Each row is a point on a landscape with many valleys, with its height.
A ball rolls from a point to the lowest of its 4 nearest points, and stops where none of them is lower. Distance is the straight distance between rows; heights are no part of it.
j_11: [126 124 112 110 117 150 143 124]  (h 3.06)
j_478: [174 138 185 199 180 135 125 140]  (h 3.61)
j_630: [115 119 104  96 109 151 138 123]  (h 3.12)
j_454: [161 110 148 169 172 106  77  92]  (h 1.67)
j_668: [118 143 117 107 132 107 177 164]  (h 7.18)
j_298: [168 136 177 191 169 143 127 142]  (h 3.02)
j_697: [ 92 106  94  89  83 142 113 122]  (h 2.44)
j_476: [ 89 115  87  67  90 137 138 117]  (h 1.54)
j_606: [146 130 167 149 150 132  94 110]  (h 2.58)
j_146: [ 99 157 108  93 103 105 176 159]  (h 6.99)
j_617: [ 99 139  99  78 104 133 168 124]  (h 3.89)
j_958: [ 71 146  84  43  75 123 157 122]  (h 6.72)
j_719: [120 120 132 121 111 146  99 124]  (h 1.10)
j_5: [ 94 117 124 133  95 115  86  96]  (h 3.39)
j_128: [166 130 160 188 168 141 137 159]  (h 2.51)
j_301: [150 107 139 169 161 106  75  88]  (h 2.75)
j_681: [128 132 116 123 134 126 172 146]  (h 1.52)
j_888: [108 113 104  96  98 149 121 123]  (h 2.91)
j_116: [122 151 126 101 131 102 173 179]  (h 7.20)
j_274: [ 89 159 103  79  86 112 179 149]  (h 6.81)
j_20: [144 111 113 204 162 137  55  59]  (h 2.30)
j_976: [127 151 118  63  75 113 184 203]  (h 7.90)
j_122: [168 140 181 182 172 135 116 122]  (h 3.05)
j_318: [154 138 166 161 150 143 109 122]  (h 3.54)
j_797: [ 67 129  79  40  74 124 148 118]  (h 6.74)
j_234: [107 118 136 131 108 122  83 110]  (h 3.41)
j_727: [ 81 103  85  83  76 136 114 119]  (h 1.93)
j_386: [119 114 138 150 128 107  83  93]  (h 3.20)
j_652: [154 122 129 139 164 122 167 173]  (h 2.45)
j_720: [163 138 174 182 161 144 123 130]  (h 3.86)
j_17: [ 94 112 116 121  88 131  92 112]  (h 3.16)
j_354: [ 77 142  88  49  80 125 159 120]  (h 6.69)
j_546: [157 121 135 163 158 140 152 161]  (h 1.85)
j_412: [131 126 116 129 130 150 153 134]  (h 3.24)
j_747: [170 107 144 177 181 109  73  90]  (h 1.47)
j_865: [157 105 133 183 172 108  72  84]  (h 1.72)
j_602: [118 111 122 160 130 106  81  66]  (h 2.10)
j_761: [140 131 139 137 129 154 119 129]  (h 2.17)
j_649: [149 105 117 194 163 118  65  71]  (h 2.09)
j_425: [123 121 126 117 113 151 112 125]  (h 3.78)
j_464: [108 119  99  85 105 145 145 120]  (h 3.22)
j_351: [158 119 135 152 169 129 161 170]  (h 2.21)
j_942: [128 127 114 117 123 147 156 133]  (h 3.28)
j_656: [155 136 163 170 152 147 125 132]  (h 6.13)
j_413: [131 112 135 160 141 103  80  86]  (h 3.50)
j_211: [151 123 163 151 156 118  88 102]  (h 2.56)
j_21: [146 130 141 153 138 155 134 136]  (h 3.00)
j_38: [180 129 176 178 189 122  96  99]  (h 1.73)
j_39: [ 93 133  93  71  98 134 159 119]  (h 0.59)
j_333: [184 138 185 192 189 126 112 113]  (h 2.57)
j_855: [ 89 133  91  61  90 132 158 121]  (h 5.34)
j_517: [158 131 149 171 152 147 141 150]  (h 3.45)
j_512: [ 88 107  99 102  79 139 103 119]  (h 2.70)
j_174: [136 107 118 181 148 111  73  66]  (h 3.52)
j_489: [131 156 123  66  90 115 183 206]  (h 7.89)
j_241: [163 138 177 169 165 134 106 115]  (h 2.81)
j_393: [134 124 126 124 121 155 132 129]  (h 2.65)
j_945: [179 116 161 173 189 113  81  93]  (h 1.29)
j_880: [110 112 114 111  96 145 101 123]  (h 3.23)
j_809: [107 116 129 124 102 134  91 118]  (h 3.31)
j_944: [ 71 104  76  66  70 133 124 114]  (h 1.12)
j_149: [ 83 158  95  67  82 121 173 134]  (h 6.77)
j_501: [117 118 142 133 116 127  87 113]  (h 4.19)
j_2: [122 159 122  83 102 107 175 194]  (h 7.62)
j_202: [105 116 131 144 112 109  82  94]  (h 3.51)
j_218: [121 121 115 106 110 153 124 124]  (h 3.35)
j_152: [116 151 119  96 119 102 175 176]  (h 7.21)
j_132: [108 150 115  98 119 106 179 161]  (h 7.14)
j_58: [115 129 106 103 117 139 164 127]  (h 3.49)
j_795: [132 160 132  90 130 106 174 190]  (h 7.23)
j_74: [127 108 125 168 138 104  78  70]  (h 1.25)
j_207: [168 136 177 168 173 130 101 108]  (h 2.25)
j_85: [ 96 115  91  71  96 143 140 119]  (h 3.44)
j_856: [112 156 116  88 108 102 176 181]  (h 7.33)
j_98: [ 88 163  97  74  65 113 180 160]  (h 6.80)
j_731: [132 127 146 133 126 142  98 120]  (h 2.73)
j_377: [140 124 122 137 131 148 155 139]  (h 2.64)
j_839: [108 140 104  99 114 122 173 134]  (h 3.60)
j_988: [141 123 123 137 153 125 168 159]  (h 2.03)
j_764: [130 142 127 109 144 105 174 175]  (h 7.19)
j_415: [146 123 127 151 147 139 158 149]  (h 0.50)
j_929: [152 127 138 160 147 148 149 150]  (h 2.40)
j_510: [132 118 151 148 142 112  81 102]  (h 2.76)
j_206: [162 128 169 161 170 120  92 102]  (h 2.46)
j_937: [150 135 154 151 140 152 115 127]  (h 1.61)
j_396: [138 107 135 162 152 103  77  84]  (h 4.21)
j_70: [152 135 150 162 145 153 129 137]  (h 4.41)
j_800: [101 158 107  77  77 105 180 182]  (h 6.86)
j_449: [167 121 146 169 172 135 151 171]  (h 2.20)

For each start below, name every point that the ball comes to, in order.
j_122 | j_207, j_38, j_945
j_942 | j_377, j_415
j_856 | j_146, j_274, j_149, j_855, j_39
j_795 | j_764, j_668, j_132, j_146, j_274, j_149, j_855, j_39
j_202 | j_386, j_602, j_74
j_116 | j_668, j_132, j_146, j_274, j_149, j_855, j_39
j_412 | j_377, j_415
j_234 | j_809, j_719
j_17 | j_512, j_727, j_944
